Points on a hilly landscape, in no order, each with its height.
From any point a ball rolls to the lowest of the 2 points nearest to it. It stops when none of these is lower. Distance is the straight distance between rows; heights are no part of it.
Kotag height 7.44: [130  94 133 187 154 108  84 167 117 152 162 102 115 132  53 151 124 123
 164 167 108 131]
lomi height 3.10: [132 138 105 102  95 114  87  83 168 130  71 131 131 120 180 144 135 105
  80 127 121 154]
relel height 4.65: [ 70 135 119 155 116 101 135 106  79 152 142 122 128 125 119 134 122 139
 215 140 143 121]
subag height 7.33: [114 119 144 156 145 106 128 186 112 132 161 111 141 126  67 149 142 160
 146 168 109 160]
kiden height 1.37: [151 132 138 149 127 156 107 121 128 170 160 158 159 193  99 159 157  96
 157  98  94 141]
lomu height 6.75: [120  93 110 163 144 177  90 153  87 162 188 139 166 137  75 139 143 139
 128 134 120 132]
kofo height 2.94: [ 94 127 156 163 187  87 142 178 119  87 166 122 104 136  51  91 125 118
 173 107 109 115]
videf height 2.65: [151 168 144  85 143 122 196 143 142 125 154 133 115  69 154 123 161 130
 103 109 145  85]
Ges height 2.90: [163 171 139 100 116 162 117 145 154 105 120 147 167  87 165 152 127  74
  70  82 123 177]
Peto height 2.61: [129 109  79 114 104 112  93 110 120  94 135 127 118 124 110  97 153 181
 114 134 160 125]
renir height 6.91: [128  83  96 173 118 119 146 174 121 129 171 124  98 152  89  76 132 148
 175 123 135 100]
tago height 2.71: [147 169 153 103 123 105  77 128 161  98 110 143 144 123 148 156 100 126
 100 128  97 159]
Nuger height 5.09: [168 178 153  82 118 112 132 162 157 135 112 108 136  71 146 139 162 128
  79 120 140 144]
Fafu height 1.81: [154  84  81 122 161 159  57  83 125 145 122 102 104 111 125 133 134 192
  61 203 125 129]
fam height 5.06: [105 118 117 173 125 136  66  82 103 201 134 127 147 161 115 163 141  75
 160 137 126 113]
duvub height 2.00: [151 105 131 176 107 150 106 144 133 183 146 130 147 197 112 131 138  93
 153 136 105 115]
Dus height 6.62: [141 186 136  77 117 124 136 121 157 159  94 137 155  83 198 106  95 124
  78 105 127 129]
gomum height 6.77: [127 122  97 128 135 162  83  97 135 151 128 169 165 151 130 156 151 111
 101 102 122 157]
reni height 5.78: [140 148 177 116 117 145 160 135 136 145 131 128 152 133 133 189 133  92
 113 131 125 153]
rol height 7.36: [134  83  50 111 126 141  79  84 152 124  84 156 118 109 176 124 111 133
  92  98 156 135]
dolu height 2.13: [ 94 155 223 114 130  91 209 143 145  96  91 112  91 119 116 121 108 138
 203 148 132 146]
gori height 0.98: [174 157 188  87 102 125 196 104 148  90  97 119 109  92 195 143 124  96
 130 108 169 129]
kiteb height 2.70: [110 124 116 118  95 106 123 139 128  85 132 129 107 148  97  85 146 185
 162 121 137 123]
nug height 5.00: [170 176 188  83 127 123 185 147 141 137 118  98 136  61 173 151 140 123
  98 134 158 139]
deg height 3.07: [156  87 112 130 121 113 140 165 182 137 126 143  65 154  88  81 131 183
 160 132 111  78]
norul height 7.84: [ 93 114 145 196 136 146  81 184  75 155 173 104 153 150  89  96 109  63
 208 135 137 150]
legu height 4.09: [ 82 105 193 122 137 122 143 145 156 151 100 126 163 136  89 133  91 120
 150 138 133 137]
zaz height 2.50: [168  99 132  96 140 145  64 168 169 155  88 115 143  88 140 141 111 152
  53 148 144 155]
gon height 2.32: [130 156 121 103  61 108 160 105 146  99 125 123 122 128 140 132 183 112
 104 109 160 119]
meli height 3.64: [170  59 105 184 131 145  68 141 137 163 133 107  91 203 108  61 114 152
 172 159 113 107]
lasep height 3.28: [101 140 138 190 137 135 165 178  68 120 186 102 146 147 114 109 112  83
 188 119 134 124]
nugen height 3.09: [141 203 113  91 110 117 122  95 140  97 108 145 133  60 195 131 153  85
  97  80 133 176]
zug height 2.14: [128  44  99 166 145 166  71  74 115 147 128 110 105 174 103  71  84 157
 179 160 162 111]
Ropa height 7.31: [161  52  57 138 139 162  59 101 146 121  94 137 104 140 156 147 112 163
  97 136 141 147]
vod height 3.46: [121 145 153 180 128 143 166 102  93 154 178 118 151 138 137 138 107  42
 161 138 124 106]
Gele height 7.07: [128 132 146  81 140 121  93 117 163 155 112 130 142  79 109 181 169 116
  68 120 144 141]
Kodon height 2.42: [105  91 157 125 152 182  58 125 112 146 143 148 178 160  74 108 103 166
 153 139 135 161]
bepib height 3.25: [151  62  89 142 116 134  98 134 166 129 102 139  69 185 109  87 119 174
 159 117 139  94]
kopif height 7.21: [152 113 130 140 136 129 117 180 131 171 138 123 139 129  82 170 159 167
 118 154 111 146]
difaf height 1.71: [143  81  49 139 143 152  75  63 119 146 111 115  74 132 146 117 151 181
  73 174 115  94]
Kotum height 4.88: [166 198 178  89 146 141 178 113 120 110 129 125 143  62 189 176 131  94
 104 123 126 158]
koti height 5.01: [163 129 154 152 113 153 196 116 127 176 127 121 123 173 150 173 152  86
 166 118 119 112]
vikag height 2.76: [ 96 110 154  95 160 138  76 127 143 123 134 122 177  79  84 120 108 152
  67 158 149 134]
vana height 3.11: [109 127 120 183 151 105 142 193  91 112 184 105 110 145  77  84 119 118
 199 121 108 108]
vebon height 2.82: [142 127  85 113 103 132  58 118 150 138  78 124 132  75 170 162 146 125
  71 144 119 185]
kebom height 4.15: [102  97 127 114 106 123  99 132 135 111  98 142 146 162 110 124 115 154
 152 100 163 156]
Kagup height 5.39: [131 101  95 163 128 135  95  76 138 182 107 133 116 164 141 169 156  88
  99 144  94  99]
nuzir height 6.15: [123 117 141 105 111 112 172 147 152 162 109 118 122  90 113 150 152 156
 128 135 163 112]
guz height 6.40: [146 106  78 178 143 149  77 106 127 140 164 159 138 170 140 116  96  94
 123 111  97 109]
Fik height 6.64: [166 120  81 102 139 146  90 149 136 136 127 151 128 116 137 138 178 164
  97  76 151 159]
gil height 8.04: [ 93 155 155 124 148 151 178 170  69 108 136 145 169 114 137 166 112 120
 160  87 142 169]
fomo height 6.59: [116 200 185  77 148 138 150 160  99 105 135 147 174 110 138 110 123 136
 109 108 120 157]
zekal height 3.92: [125 135 201 154 122 136 227 135  88  58 136 103  99 143 120 125 146 101
 219 124 151 147]
sagot height 1.97: [154 108  92  91 127 139  61  97 145 135  92  89 109  91 154  93 131 189
  49 191 148 127]
Fatir height 6.84: [117  83  67 132 123 181  68  68 108 167 111 146 140 156 139 141 164 134
  89 133 137 143]
Memeb height 6.82: [129  87  81 165 149 147  98 114  99 187 165 130 136 148  98 131 165 145
 134 141 126  99]
miga height 1.80: [168  98  46 122 138 180  68  80 114 139 115 123  91 146 167 106 180 181
  52 160  92 136]
Lutad height 6.00: [127 137 198 152 139 144 162 130 117 124 146 128 150 141 126 184 105  58
 158 126 121 150]
Gerur height 7.19: [154  60  65 179 131 149  56  88 111 155 111 119 100 166 146 125  85 158
 141 180 122 128]
Figol height 1.98: [157  66 107 165 156 180  36  70 102 146 142  88  96 199 105  98 113 159
 182 174 168 154]
Gova height 3.34: [153 106 107 149  92 132 184 155 145 158 142 115 120 161 119 115 149 125
 116 147 109  91]
Beref height 1.66: [ 87  91 128 150 121 128 100 132 102 119 144 121 146 162  84  57  97 155
 165 140 140 131]
vaz height 4.92: [120 124  85 169  99 130 115  99  95 192 127 125 120 176 137 164 169 107
 171 119 135 118]
zopev height 2.20: [161 136 117  89 131 129  64 130 157 173  74  99 128  72 166 120 109 186
  56 159 133 141]
puver height 3.63: [148 150 117 144  83 120 207 127 127 112 167 119 112 137 145 115 156 114
 114 142 129 101]
fop height 1.31: [132 177 187  92  95  95 158 110 152  85  91 113 134 108 167 139 126 100
 123 128 156 141]
pobob height 2.16: [137 106 116 102 107 116 100 136 154 136 109  97 132 101 125  92 136 185
  72 179 149 124]
kalid height 7.47: [147 119  71  82  82 153 139 107 141 181  64 125  98  83 202 115 169 124
  46 106 141 103]
lotu height 1.16: [ 92 103  96 151 125 106  90  43 123 131 135 131 120 137 110 100 121 126
 125 144 142  85]
nepum height 7.46: [ 94 125 153 166 143  88 117 186 105 103 138 105 117 144  69 125 102 139
 194 160 101 164]
zisu height 2.48: [114  96 156 133 112 111 118 109 157 153 119 113 125 173  69  90 147 128
 138 154 129 101]
kor height 6.16: [ 97  99 150 117 123 124 183 141 155 132 123 141 118 149  91  75 118 138
 165 102 142  92]
Visan height 4.10: [180 157 121 138 128 171 185 111 127 142 155 150 129 123 171 185 164  75
  95 122  88 138]
figud height 2.39: [160  65 101 148 159 172  69  74 128 121 148 108 123 191 115  58  85 170
 125 181 133 128]
Zup height 2.55: [141 177 115  83 118 103 165 125 137  97 133 129 102  54 169  94 133 139
  85  96 139 101]
Mevur height 7.05: [ 98 189 155 120 135  75 167 133 100  51 135 106  98 114 128 148 128 131
 169 127 129 134]
siz height 2.80: [143 132  94 104  88 110 138 146 141 116 127 137  74 117 123  90 139 196
 145 131 141  89]
gepel height 7.38: [ 63  93 120 128  83  91 138 105 127 108 108 118 110 107 106 108  90 137
 169 150 167 101]
teno height 6.88: [124 152 107 142 135 111 181 159 103 110 165 134 117 118 133 117 107 157
 158 129 114 106]
modod height 4.23: [ 78 165 197 130 141 123 203 145  79  85 129 118 100 153  92 116 145 114
 222 113 131 151]
Zadef height 3.54: [116 145 183 173 125 134 208 175  62  85 167  93 121 143 104 123 135  85
 180 147 132 146]
fafar height 2.37: [137 163 111  74 173 137  69 109 128 124 130 148 155  59 154  93 118 166
  61 116 118 143]
suku height 7.57: [ 88 154 194 146 156 115 137 208 105  96 118 110 136 146  84 124  78 142
 182 139  95 179]
siko height 2.54: [137 153 100  89 108 112 111 159 128 105 114 128 137  73 182 108 113 146
 100  89 165 151]
luf height 7.11: [ 95 193 164  95 165  87 156 148 108  75 105 108 113  77 140 162 124 140
 135 121 141 150]
sal height 3.32: [109 124 129 166 154  81 152 144 125  79 146 121  91 128 111 111  74 105
 180 127 118  87]
Kava height 6.89: [136 144 145  98 106 141 166  99 160 194  89 127 137 141 154 130 154 123
  61 139 108  86]
Zite height 7.34: [ 89 132 127 107  71  97 161  91 137 112 105 139 103 112 140 131 121 128
 146 118 166  93]
Gafi height 7.18: [147 162 140  93 117 145 124 101 148 173  99 135 137  87 146 183 198  98
  64 120 122 150]
bef height 2.15: [110 156 135 114  98 107 128 111 135 120 131 126 142 145 122 124 167 132
 115 130 130 140]
Roni height 2.44: [115  74 130 121  75 120 120 156 153 119 110 101 131 133 104  76 115 182
 122 167 148 125]
zute height 6.63: [115 152  96 109 151 118 156  88 122 128 140 156 138  82 157 159 115 103
  98 102 112 118]
mupi height 1.99: [161 146  62  99 143 172  76  90 128 162 118 161 133 130 170 105 169 172
  61 130  82 140]
tidi height 5.73: [125  96 159 144 120 133 201 144 138 174 126 116 114 150  92 136 135  97
 186 121 149 113]
meb height 6.83: [121 175 160 125 150 136 202  96  98  99 142 140 134 121 170 161 114 101
 174 107 121 135]
Nel height 6.96: [144 115 105  98 141 145  68  92 166 159  97 133 136 101 131 151 168 130
  38 126 126 135]
zabul height 6.95: [126 172 102 132  98 106 174 133  94 116 147 125 128 115 175 139 119 151
 129 148 114 148]
boko height 6.72: [167 168 134  79 101 128 158 100 161 169  75 128 124 111 204 116 155 120
  78 113 123 111]
Zogo height 6.67: [129 131 106 144 138 167  84 127 113 134 180 162 164 129 109 152 133 120
 102 130  90 145]
Belip height 2.49: [121  82 129 165 109 137 106 114 135 200 125 106 122 199  87  95 167 107
 154 133 127  89]
buz height 2.45: [137 144  73 108 103  89 128 137 137  83 127 125  94  59 172 113 107 145
 101 120 142 108]
Kenam height 2.22: [150 155  78  79 143 161  51  83 128 147 109 146 137  65 161 110 154 158
  57 124 114 167]
Vime height 7.52: [ 34 142 182 149 127 103 156 137  90  73  99  96 118 149  86 104  99  97
 191 130 147 138]
Vodin height 6.68: [151 156  95  97 138 100  91 136 138 111 127 143 116 111 147 153 175 157
 133  91 127 157]
bafu height 0.64: [113 194 166  79 120 122 207 138  91  66 121 113 106  60 178 132 151 123
 149  93 184 129]
gib height 6.33: [100 120 102 103 131 119 133 118 139 111 116 154 135 117 147  71  81 168
 126 112 142  97]
fad height 6.80: [100 141 144 148 136 119 201 197  82  74 168 118 115 122 117  90 107 134
 158 125 133 116]
Vuli height 2.72: [133  87 143 110 166 195  39 121 122 119 142 144 162 130  77 127 109 185
 107 146 150 178]
Vofam height 4.93: [121 139 218  97 157 104 173 187 146 111 117 106 124 102  72 150 152 122
 144 119 147 168]
fub height 6.76: [133  65  89 179  91 117 120 130 136 163 116  95  90 145 107 146 147 114
 112 161 143  81]
suz height 6.51: [187  63 101 117 137 142  68 170 176 114  96 115 112 139 126 127 124 169
  89 130 143 136]
Biv height 7.13: [129 101  60 191 129 117  72 104  92 149 153 114 111 153 139 127  99 134
 165 171 112 113]
Doz height 2.99: [133 155 120  93 131 127  54  86 156 135  90 153 157 127 171 139 109 144
  84 123 102 164]
gisa height 6.53: [136 120 144 138 103  94 182 144 156  86 127  97 116 105 142 141  89  96
 119 150 141 109]
biga height 2.47: [107 115 152 119 143 135  79 111 135 148 131 134 169 124  83 138 114 155
 103 173 119 146]
lokit height 3.74: [102 127 165 126 156 110 158 177 121  77 119 126 138 112 106 135  90 113
 151 102 136 141]
napo height 2.93: [ 76 140 143 100 161 146 114 127  95 124 166 136 181  86  90 107 119 140
  77 136 133 124]
Rodaz height 2.57: [144 111  73 120 117 160  61 110 126 110 111 149 152 107 164 142 115 142
  82 141 127 187]
Gur height 5.04: [146 164 154  98  93  91 144 140 175 118 124 118  95 146 118  91 150 166
 119 155 108 100]
kinu height 5.21: [148 124 132 124 120  81 118 139 163 136 125 116 105 145 103 103 121 186
 122 181  92  98]
tesan height 2.53: [137 126  63 104 113 123  87 113 123 110 137 121 127  78 130  98 173 165
  56 126 157 137]
Mun height 4.25: [149 154 190 115 104 115 212 103 125  72 118 123  86 137 138 137 158 108
 198 110 158 125]
ref height 3.58: [174 105 114 140 119 154 134 162 157 161 139 136 139 174 133 113 140 126
  82 124  94 104]
sebev height 3.96: [110  95 152 130 146 129  93 175 144  87 112 140 148 142  90 120  88 134
 152 105 143 158]
bam height 3.91: [141 120 105 179 153 126 144 137 110 159 186 141 129 165 115  95 108 103
 171 106 104  76]
nazag height 5.52: [138 123 111 166 105 101 106  92 149 151 117 122  99 181 130 142 141  91
 138 131 103  95]
likog height 6.81: [155  30  81 190 126 148  78 140 126 182 121  98  84 169 102 124 133 132
 143 158 145  82]
Fivur height 1.96: [117 151 141 116 118  97 150 122 131 114 139 137 116 157 107 137 185 138
 171  89 130 125]
Tuze height 3.23: [ 94 147 162 157 125 127 187 122  87 114 160 114 150 115 127 131  98  78
 131 148 132 113]
moke height 7.40: [134 109  77  92  99 132 122 104 158 147  74 146 113  97 182 134 148 128
  89  87 160 107]
bivi height 2.56: [150 112  98 103 174 148  69 111 145 124 143 150 140 106 127 121 117 168
  79 132 114 139]
magim height 5.99: [113 116 168 117 109 133 208 155 134 145 129 133 147 132 116 122 135 129
 150 116 153 121]
nukab height 3.13: [ 99  90 146 162 181  82 150 156 139 119 148 116  79 120  58  86 101 119
 197 129 112  90]
bopas height 2.46: [177 183 104  97 112 107  99 125 161 112  99 135 119 122 183 138 136 152
  97 127  88 145]
noget height 6.65: [120 210 180 102 150 161 187 169  78  69 146 129 160 110 168 129 106 118
 124 115 110 174]
zenez height 1.57: [106 169 142 120  91 100 165 101 121  77 114 116 145 126 165 138 112  82
 120 134 130 156]
todo height 3.33: [159  96  98 121 112 140 118 129 162 150 100 135 102 155 159 115 150 152
  85 123 123  89]
pira height 2.81: [ 88 139 135 115 155  96 134 148 122  62 154 138 103 145  81  79 137 154
 171  94 122 115]
nog height 0.41: [104 151 129  97 112 113 180 146 122  71 102 121 121  85 170 119  92 128
 135  92 173 123]
tuk height 3.84: [177 155 120 155 117 150 218 124 119 116 182 130 141 117 162 146 150  83
 107 135 114 122]
Rap height 6.43: [144 114 169 166 102 120 214 141 147  87 148 112 118 143 127 114 102  71
 150 130 144  96]
Kosel height 6.27: [ 95 112 139  82 116 122 149 151 152 123  99 150 114 113 118  70 104 187
 159  99 157 112]
Losag height 4.94: [104  86 140 168 120 127 127 145 131 190 121 115 134 167  93  95  89 132
 200 147 127 113]
Tib height 1.61: [ 98 157 206  86 111  79 174 127 150  91  81 104 114 104 121 118 115 124
 153 139 157 133]
rula height 3.04: [158 111  83 148 117 135 173 133 126 176 137 130  90 131 143 151 172 134
 103 120 116  79]
Nur height 7.97: [103 149 139 158 142 144 126 182  82  92 159 149 159 155 113 158 120 112
 169  96 116 169]
Foziz height 6.86: [132  49  85 170 127 131 109 152 122 141 144 107 106 141  93 115 127 158
 160 143 152 103]
Mivo height 6.73: [111 183 168 128 166 141 220 182  73  61 141 116 130 110 141 119 106 127
 140 124 129 140]
Soru height 2.43: [132 144 102  88  76  99 111 118 154  94 119 112 108  86 147 112 177 135
  81 110 168 123]
Somub height 2.89: [139 115 107 118 113 110 172 156 148 106 155 155  66 137 109  88 132 158
 150 107 137  63]
luvuf height 2.19: [132 134 110 142 109 127  79  97 149 107 113 152 151 124 148 184 117  59
  94 129  99 168]
zezag height 7.30: [135 144 100 105 111 145 133  69 144 164  84 142 119 123 167 196 182  82
  89 103 121 140]
gumim height 4.39: [197 172 142 106 147 131 193 111 142 125 140 137 108 107 189 187 172 101
 123 111 109 128]
Vegiz height 6.23: [146 137 211 145 139 144 208 125 131  89 128 118 142 137 138 137  99  73
 147 131 132 136]
Bag height 2.83: [152  89 104 135 161 153  81 106 148 163 121 135 131 150 115 125 105 163
 102 152 103 110]
suvi height 3.97: [ 61 128 189 150 175 132 147 169  93 105 138 130 153 111  72 163  83 103
 148 126 119 142]
Razo height 1.79: [131 141 119 136 135 125 119 134 121 118 169 163 140 171 104 140 174 113
 150  74 110 136]
Leb height 4.78: [107 117 101 170  92 107 106 112  97 183 125 117 118 174 126 134 134 140
 211 148 137 121]
vavi height 6.71: [121 155 130 130 155 153 199  89  89 128 175 149 146  90 162 169 125  81
 125 115 124 121]
roka height 6.31: [114 141 119 159 159 132  93 114 113 110 176 160 154 167 109  99  95  95
 147 104  89 116]
vizan height 3.12: [159  98 108  95 135 150  75 106 158 161  78 131 120 158 149 108 130 184
  77 150 123 113]
vanap height 4.69: [129 126 188  92 162 122 158 162 156 140 123 134 139  94  94 183 147 113
 130 104 152 139]
zos height 4.37: [121 108 119 127  97 129 123 120 140 150  94 140 149 177 134 158 125 117
 150 101 137 137]
did height 2.75: [155 142  88 113 111 170  76 139 142 128 122 167 159 101 164 148 145  99
  62 103 100 190]
Feko height 5.47: [164 147 171 142 119 149 170  96 147 133 112 141 145 170 151 204 159  69
 142 117 117 150]
biven height 2.24: [173 170  69  96 129 139 101 118 146 145  98 152 117 122 197 130 172 147
  75 105  73 144]
Matom height 2.35: [110 122  80 118  78 132  93 112 118 115 102 150 164 140 163 128 106 133
 108 117 150 168]
Fovuf height 3.41: [176  73  98 159 125 145  76 151 162 136 115 128 104 189 124 110 130 178
 141 143 106 123]
debat height 6.48: [153 124  68 152 131 145 134 115 127 141 144 161 138 144 161 139 106  94
 100 109  91 120]
tef height 5.18: [147 158 173  86 142 120 120 188 144 123 129 110 151  65 107 131 130 158
  96 121 139 142]
perup height 3.69: [130 154 110 176 141 112 151 102 104 137 182 135 126 143 142 132 110  75
 144 121  99  97]
duv height 5.24: [115 130  93 168 124 140  59  45 114 171 125 152 140 147 138 165 135  76
 116 147  83 130]
roze height 6.50: [ 94 170 152  85 166 141 116 143 109 118 134 143 172 120 138  97  86 170
 112 121 110 143]
sib height 7.27: [ 87 137 141 116 137  77 168 104 129 105 116 124 124  97 134 165 100 107
 152 120 156 109]
niv height 4.42: [112 103 163 125 183 128 128 150 146 148 144 144 143 123  62 162 135 122
 142  97 131 132]
nas height 6.21: [105 146 171 146 147 129 117 140 121  90 150 139 161 151 105 115  76  84
 125 127  88 134]
zopos height 4.19: [ 74 114 170 131 185 140  99 138 113 134 150 145 160 117  60 144 100 114
 129 127 123 124]
dife height 6.56: [148 135  80 132 125 121 145 119 140 125 132 137 129  87 168 136 111 114
  68 135 109 122]
fem height 4.53: [124 143 196 142  98 124 210  72 139 115 131 121 101 155 119 124 148  85
 200 130 149  96]
rim height 4.91: [136 174 180 102  92  84 176 110 161  85 128 125  88 138 126 105 159 125
 149 134 120 104]
Vite height 6.90: [143  91  86  99 140 191  55  68 138 152  85 133 121 135 144 136 180 146
  50 128 135 142]
baz height 1.60: [139  82  60 144 147 121 103  83 127 149 123 124  83 119 141 117 103 185
 117 173 124  73]
Dodit height 7.03: [117 132  60 145 111 121 123 111  90 143 136 145 134 126 170 142 116 160
 136 141 108 135]
Pek height 2.01: [114  91 126 153 145 151  63 108 108 157 144 120 151 186  87  73 109 164
 167 161 114 141]
pon height 3.21: [ 97 124 206 132 133 102 182 145 149 150 101 126 125 142  90 112  96 133
 198 152 108 152]
mub height 6.10: [121 184 192 123 138 136 132 156 120 108 154 133 171 138 115 147 108 110
 107 165  84 145]
pimu height 6.61: [143 132 130 126 123  99 160 141 146 116 130 106 132  79 142 169 126 101
  79 143 131 138]
tikep height 1.45: [131 128  85 114 147  86 123  87 144 131 126 132  87  97 146 126 121 170
 101 153 109  67]
bodab height 6.52: [143 137 149  89 144 129 113 132 170 144 102 152 161 117 157  98  79 146
  95 111 118 120]
Lidof height 5.33: [101 170 152 100 182 151 123 153 100 108 165 158 156  93 105 161 146 127
 114  80 125 149]
mela height 4.77: [104 163 184 138 107  84 165  97 138  88 130 113 120 163  95 129 146  95
 168 136 125 114]
tar height 2.66: [134  82 106 134 110 138  89 106 135 106 126 106 131 161 108  57  96 181
  99 181 143 126]
Nibot height 3.00: [179 196 168  82 113 127 134 131 151  95 108 121 139  69 204 132 135  79
  91  70 145 172]
Nere height 7.08: [125 114  36 164 106 129  91  79  93 156 119 130  97 156 173 140 129 147
 148 156 107 115]
Moro height 6.60: [101 161 131 124 145 137  91 127  99 115 159 158 162 139 125 133 107 148
 127 129  95 166]
zopup height 2.84: [162 144  99  94 111 131 196 130 146 158 132 132  92 103 153 132 186 151
 106 104 138  85]
Fes height 4.48: [ 61 167 170 149 144 115 160 126  70 132 142 122 132 147  99 143 128 117
 219 128 132 136]
Rur height 6.69: [134  98 109 159 106 101 133 136 138 136 124 105 126 120 120 158 133 110
  85 156 123 118]
Tabif height 2.11: [129 163 112 119 104 136 117 121 119 118 112 160 170 127 186 149 109 107
 117 103 117 172]
vuna height 7.91: [ 93 132 136 178 143 162  71 170  82 127 178 150 166 170  93 124 101  86
 183 101 111 156]
par height 7.58: [127 110 176 198 152  96 126 170 111 154 156  90 118 133  69 134 107  67
 190 161 105 128]
Fomad height 6.92: [160  88 100 129 130 147 108 156 139 178 108 127 112 173 116 156 197 168
 117 118 118 124]
fud height 6.28: [135  63 129 140 126 113 178 183 160 156 118 110 104 118  97 141 125 141
 138 132 148 103]
Fafet height 8.09: [ 92 133 121 116 129 143 131 165  91 110 135 140 173  88 144 144  91 132
 117 104 146 158]
Sipe height 7.04: [135 137 135 119 131 133 141 135 146 191 129 120 127 163  97 163 188 153
 121 141  99 121]
kirab height 5.41: [132 112 148 167 125 134 158 125 124 197 138 119 132 166 106 164 153  65
 198 112 140 109]
pasup height 4.64: [149 134 131 119  94 128 171 118 153 157  97 131 119 174 165 157 166 119
 141 110 134 112]
Vol height 5.25: [131 150 122  90 154 123 132 168 124 101 163 135 143  78 122 118 145 150
  94  93 135 138]
mik height 7.73: [106 118 181 197 150 123 122 195  86 165 165  85 119 132  84  99 108  41
 231 142 141 143]
Fope height 7.06: [157 144 131  95 130 152 147 143 142 190 108 133 149  93 166 150 141 126
  40 129 114 115]
lan height 1.29: [105 110  98 126 126  96 125  90 152 112 146 133  97 127 104 101 132 135
 108 137 127  70]
ziv height 7.20: [116 164 140  89 143  75 125 112 131 109  95 125 110  69 146 182 124 132
 130 112 158 137]
zolad height 7.26: [162  83  55 171 138 153  66 120 122 140 123 136 126 141 165 153  87 132
 115 147  99 151]
dob height 5.96: [133 172 168 106 119 140 119 150 129 146 122 129 175 105 133 169 128 130
  97 165 104 169]
Viv height 7.45: [ 59 129 146 130 102 106 158 137 108  88 104 113 130 121 104  90  88 141
 163 129 155 131]
bokan height 4.68: [180 186 199 110 140 134 187 111 126  80 133 132 128 122 171 167 165 102
 140 128 128 153]
Sek height 1.86: [ 92 159 116 137 104 112 100 103 110  81 118 140 161 128 150 156  97  81
 116 124 117 168]
Vafid height 2.06: [ 97 130 162 130 137 107 101 107 133 118 135 124 159 158  71  95 109 133
 124 165 115 124]
Zor height 1.44: [ 96  96 116 177 112 124  80 114 101 134 155 105 118 171  77  61 129 115
 198 139 159 109]
Vurin height 7.50: [148 123  45  92 100 172 120 125 141 168  81 131 138  66 207 118 151 113
  47 113 117 145]
zak height 6.58: [189  88  97  89 152 158  49 135 169 131 107 134 113 124 133 126 164 178
  67 102 144 139]
vul height 6.41: [167  69 122 114 130 121 126 184 178 147  95 111 110 117 112 141 122 165
 107 116 144 110]
Gunu height 3.52: [ 89 106 154 157 176  93 134 145 131 105 124 126 127 130  96 138  61  95
 165 106 131 106]
reme height 6.42: [121 129 131  91 169 127 105 147 140 122 117 160 147 128 135  86  67 182
 138 101 126 127]
mozil height 4.54: [120  96 149 148 136 125 133 142 144 163 128 132 145 151  99 126  76 127
 143 146 123 106]
Kete height 1.30: [ 80 113  98 165  99 110 108  71  95 113 151 133 110 155  99  79 129  97
 173 125 157  74]
pivun height 3.88: [150  91 108 177  92 129  93 139 138 137 140 120 123 208 120  64  95 132
 164 140 112 105]
nin height 6.87: [141  91  65 141 115 139 102 116 114 157 130 141 111 155 127 142 183 166
 133 114 149 123]
zif height 3.06: [ 75 159 136 118 147 129 178 141  82 108 160 122 163  92 102 108 120 126
 104 138 136 111]
girat height 6.97: [116 191 180 138 164 106 170 108  90  62 151 128 122 146 131 163 128  95
 188 115 114 137]
kapa height 0.66: [135 148 190  83  99 130 214 144 118  62 108 118 116  94 167 119 123 104
 148  96 191 139]
Lafaf height 5.44: [118 171 200 104 171 158 168 162 101  89 156 131 155  93 107 171 137  97
 118 101 134 153]

Where does a ball stop that starts at each point below?
Vol: buz
Fovuf: kiden
kinu: kiden

For each start below, name every point that the ball comes to, in order.
meli: Fovuf, bepib, deg, Somub, siz, kiteb, Peto, tesan, Soru, gon, bef, Fivur, Razo, kiden
Lafaf: Lidof, Vol, tef, Nuger, nug, Kotum, bokan, gumim, Visan, tuk, puver, Gova, rula, zopup, videf, Zup, buz
pivun: Fovuf, bepib, deg, Somub, siz, kiteb, Peto, tesan, Soru, gon, bef, Fivur, Razo, kiden
